The views of a scene show one set of named points, each view turned or mirrored, shifted and resized as a whole, with a little noise and some points left out.

Scene 1
View 1
Q773: [-49  76   2 -10  -9 -16   3 -35 -23 -42  -6 -19 -61 -45   4 -18 -48 -34
  19 -19  11]
Q865: [-45 -21   4 -23   0 -10  36  37  -6   6  18  -3  -7  23 -44  60  66  -9
   0   8  -8]
Q330: [-34  -9  11 -36  -1  -5  28  21 -14   4  12 -10 -14  -1 -28  39  36  -6
   7  -1  -3]
Q921: [-43 -10  -5 -11 -15  -7  24   0 -16  -8   0  -9 -15   5 -20  23  31 -31
  -6  -2  21]
Q826: [-37  34  13 -29 -32 -25  49 -18  -3  14  -6 -20 -47  -5 -21  32  18  -2
   8 -28  19]
Q151: [-40 -21 -14  -5   2  13 -12  -1 -32 -35   2  -9   0 -16  -3  -5   5 -53
  -8   9  23]
Q766: [-42  29  -2  -8 -36 -18  33 -35 -11  -7 -13 -19 -42  -9  -8   8   4 -28
  -2 -23  38]
Q229: [-28  52  35 -55 -45 -44  86 -15  12  52  -5 -27 -64   2 -35  62  35  36
  18 -45  10]
Q125: [-39  12  14 -36   2 -12  30  23 -11   1  14 -11 -26  -6 -31  42  29   0
  14  -3 -13]
Q109: [-36  58  18 -40   4 -12  11  -5 -21 -21   8 -19 -51 -44  -8   6 -30  -6
  27 -17 -13]
Q490: [-49 -24 -15   0  -6   2   9   7 -20 -23   3  -6  -4   7 -18  16  33 -47
 -11  10  21]
Q199: [-14  28  35 -83  50  18 -29  33 -45 -31  29 -17 -24 -77   0  -6 -50  12
  46   1 -53]
Q90: [-31  44  33 -61   9 -17  32  22 -12   6  17 -18 -45 -27 -28  41   4  23
  33 -15 -33]
Q106: [-81 -14 -37  52 -43 -28  54  -3  10 -13  -5   5 -16  65 -46  52  89 -65
 -32   7  49]
Q372: [-16   7  30 -79  61  29 -43  46 -51 -41  34 -13  -8 -75   1  -9 -45   2
  41  14 -55]
Q638: [-41  27   7 -24 -17 -16  30  -9 -11  -4   1 -15 -38 -10 -18  22  12 -14
   7 -15  11]
Q302: [-48  10   7 -21 -23 -28  60  12   4  19   6 -10 -32  24 -42  61  59  -3
   2 -10   6]
Q768: [-59  23 -17   8  17   6 -25  -2 -32 -66   8  -3 -20 -30  -3 -17 -24 -60
   4  14   4]
Q804: [-35  27  10 -30 -11 -10  20 -10 -18  -9   0 -18 -36 -23 -11  12  -4 -14
  11 -15   8]
Q365: [ -2  -1  36 -87  19  11   2  19 -34   9  16 -23 -16 -53  -5  12 -15  24
  31 -12 -23]
Q299: [-68 -11 -20  14  22   2  -2  35 -19 -48  22   8  -4  12 -34  27  38 -53
  -4  28  -8]
View 2
Q125: [-21 -14   7  -3  13  -5   9  -1  14  26   1  29  -7  -4   6 -16   3 -10
  18 -32 -10]
Q804: [ -1   9   2  -7   0 -13   0 -12  18  16  -5  12  10  13  -5 -12  14  -5
  23 -35  -9]
Q826: [  3 -14   8  -5   7  -6  -4  -7  10  12 -28   9   8  -2  -4  -8  22 -11
  26 -26   6]
Q302: [-14 -32  14  -7  14   1  16  -7   7  20 -21  26 -11 -26  11  -8   7 -24
  19 -21   7]
Q109: [ -3  18   2   0   9 -20 -14   6  19  16   4  15  13  33 -16 -20  20   8
  32 -40 -21]
Q229: [ -3 -52   9   6  25  17 -26  12   2  18 -54  10   8 -12  -5 -13  27  -4
  33 -20  17]
Q638: [ -2   0   7  -8   3 -13   5 -10  14  13 -12  14   5   3  -2  -9  16 -11
  24 -31  -4]
Q330: [-20 -13   3  -8   6  -1  16 -13  16  28   2  26  -7  -8  13 -13  -4 -14
   9 -33  -8]
Q921: [ -5   2   8 -16  -7 -14  26 -27  16  15  -3  17  -3 -11  10  -4   4 -24
  13 -30  -2]
Q865: [-29 -26  12  -9  11  -2  31 -11  11  28   2  37 -21 -27  21 -10  -9 -26
  10 -26  -4]
Q766: [ 14  10   8 -13  -8 -19   6 -24  15   3 -23   1  13   2  -6  -2  24 -17
  27 -29   5]
Q90: [-23 -17   3   7  24   1 -17  19  13  30   0  29   1  17  -6 -25   9  10
  25 -36 -18]
Q490: [ -8  15   9 -21 -12 -22  39 -35  19  15  11  20  -6 -11  13  -2  -1 -29
   8 -32  -7]
Q773: [ 18  43   8  -7  -3 -39  -9  -4  20   0   0   3  21  36 -27 -12  35   2
  41 -38 -19]
Q299: [-20  22  20 -20  -2 -37  51 -17  18  16  32  40 -22 -12  12  -8  -6 -33
  17 -32 -23]
Q106: [  2  -8  35 -30  -6 -32  64 -34   3  -4 -23  24 -24 -58  17  14  12 -64
  25  -8  19]
Q151: [ -2  33   0 -21 -21 -26  33 -40  26  15  21  14   2   7   9  -5  -2 -19
   6 -41 -16]
Q768: [  1  56  10 -18 -13 -48  27 -20  26   7  33  20   3  23  -8 -10  11 -14
  24 -43 -30]
Q372: [-35  33 -19   3   5 -11  -9   2  35  44  60  34   9  57  -2 -36 -16  28
   3 -62 -55]
View 3
Q330: [ -7  -1 -17   4  -6  17  13  -8   6 -16   9  -4  -9 -22 -22  -8  12   9
  -1 -15 -24]
Q199: [-22  24 -19  14  15  14  21 -53  13  10 -32 -16  -2  -9  28 -26  14  45
  70  -7 -34]
Q773: [  8   8   5  14   8   4  33  -9  43  29 -21 -30   3  18  31  37  -3   8
  24  10 -18]
Q229: [ 15  18  27  -2  24   0  28  -4   6 -35  40  -4 -13  -8 -48   7  18 -32
  11  35 -15]
Q299: [ -9 -18 -45  11 -30  31  18   0  22   6 -23  -7 -14 -26  -6   4 -10  21
 -29 -31 -38]
Q125: [ -4   4 -14   6   0  16  20 -13   9 -15   3  -4 -13 -21 -23  -7   8   5
   5  -2 -28]
Q768: [ -7  -8 -29  15 -17  18  22  -6  37  32 -35 -23   1   0  32  23  -8  29
   2 -25 -27]
Q372: [-29  18 -32  15   7  19  16 -55  10  12 -38 -14  -1 -15  32 -33  14  56
  66 -21 -35]
Q766: [  7  -2   6   4   0   4  18  12  26   5  13 -21   3   7   0  33   8  -7
  -4  -6  -9]
Q490: [ -8 -16 -26   6 -22  18   7   9  17   2   0 -12  -2 -14  -5  12   4  12
 -24 -36 -20]
Q865: [ -6  -8 -26   3 -14  24  13  -2   2 -26  11   4 -18 -35 -40 -13   7   3
 -22 -17 -31]
Q106: [ 11 -33 -23   2 -35  22  15  42  23  -9  17  -5 -15 -21 -40  35 -12 -21
 -78 -25 -22]
Q804: [  0   5  -1   6   4   8  20  -7  19   2   2 -17   0  -1   1  13  10   7
  14  -4 -17]
Q826: [  8   5   9   3   9   5  22   2  16 -11  19 -12  -5  -3 -20  18  11 -13
   3   9 -15]
Q365: [-19  19  -8   5  14   9  10 -36  -1 -10   1 -12   2 -11   4 -24  26  28
  53 -13 -20]
Q109: [  1  15   0  11  13   7  29 -23  26  10 -15 -19  -3   3  13  11   5  11
  34  12 -24]
Q90: [ -1  19  -3   8  16  12  29 -30  10 -15  -3  -6 -14 -16 -18 -13  10   5
  33  19 -32]
Q638: [  2   2  -1   5   2   8  19   0  17  -5  10 -13  -3  -5 -10  14   8  -1
   1  -4 -17]
Q921: [ -3 -10 -16   4 -13  14  11   8  15  -4   9 -11  -3 -11 -11  13   8   5
 -17 -23 -17]
View 4
Q768: [ -6 -11 -51  -6  34   9  15 -41  -7 -32   7  36   3  45  -6  -9   2 -34
 -25  25  19]
Q766: [ 11  -8   6 -23   8  14  14 -18  14  -3  -1  13  -6  15  -7  -1   9 -10
   3   0   9]
Q804: [ -2   1  -1 -10  19   4  -1 -15   2 -10  11  16   8  26 -12  -9   8 -24
  14   8   2]
Q372: [-36  13 -36  27  56 -31 -34 -23 -32 -42  35  48  39  65 -38 -34  -1 -55
  25  39  -6]
Q229: [  7  19  51 -24  -5  22 -18  23  14  20  21 -26  14   2   3  -1  17 -15
  50 -12 -23]
Q921: [ -3   9  -9  -9  13   4  23 -26  -4 -20  -9  -6  -2  19  11  -3  10 -21
  22  10  23]
Q490: [ -4   7 -22  -8  15   3  33 -35  -6 -26 -16  -3  -5  22  15  -2   9 -23
  16  15  31]
Q106: [ 12  15 -20 -28  -9  37  63 -32   2 -13 -32 -50 -22  -1  60  19  16 -15
  11   5  41]
Q365: [-25  16   7  14  33 -29 -28  -9 -16 -23  21  25  28  39 -33 -27   5 -36
  49  18  -6]
Q330: [-13  22  -3   0  17  -2   6 -15 -12 -19   3 -14  12  23  10  -9  11 -32
  42  15  10]
Q90: [-14  21   6  -2  23  10 -29   7  -8  -5  35  -1  29  33  -7 -14  11 -39
  36  13 -21]
Q302: [ -3  26  11 -13   4  15  11  -4  -4  -5   1 -36   6   9  25   1  15 -24
  44   5   7]
Q151: [ -8  -1 -31  -1  26 -11  27 -43 -10 -35 -14  21  -4  31  -4 -10   5 -25
   6  20  33]
Q638: [  0   5   1 -15  14  12   3 -12   3  -7   9   3   6  21   0  -5   9 -22
  16   6   3]
Q773: [  9 -22 -17 -21  25  22  -9 -17  14  -6  26  49   6  36 -26  -7   3 -22
 -31   8  -9]
Q199: [-31  10 -22  20  50 -22 -42 -13 -23 -30  41  47  39  60 -41 -32   1 -52
  22  32 -15]

Which points are out of place in each view (at most two, in the order of its rows)? Write - if all are in place.
view 1: Q302
view 2: -
view 3: Q638
view 4: Q490
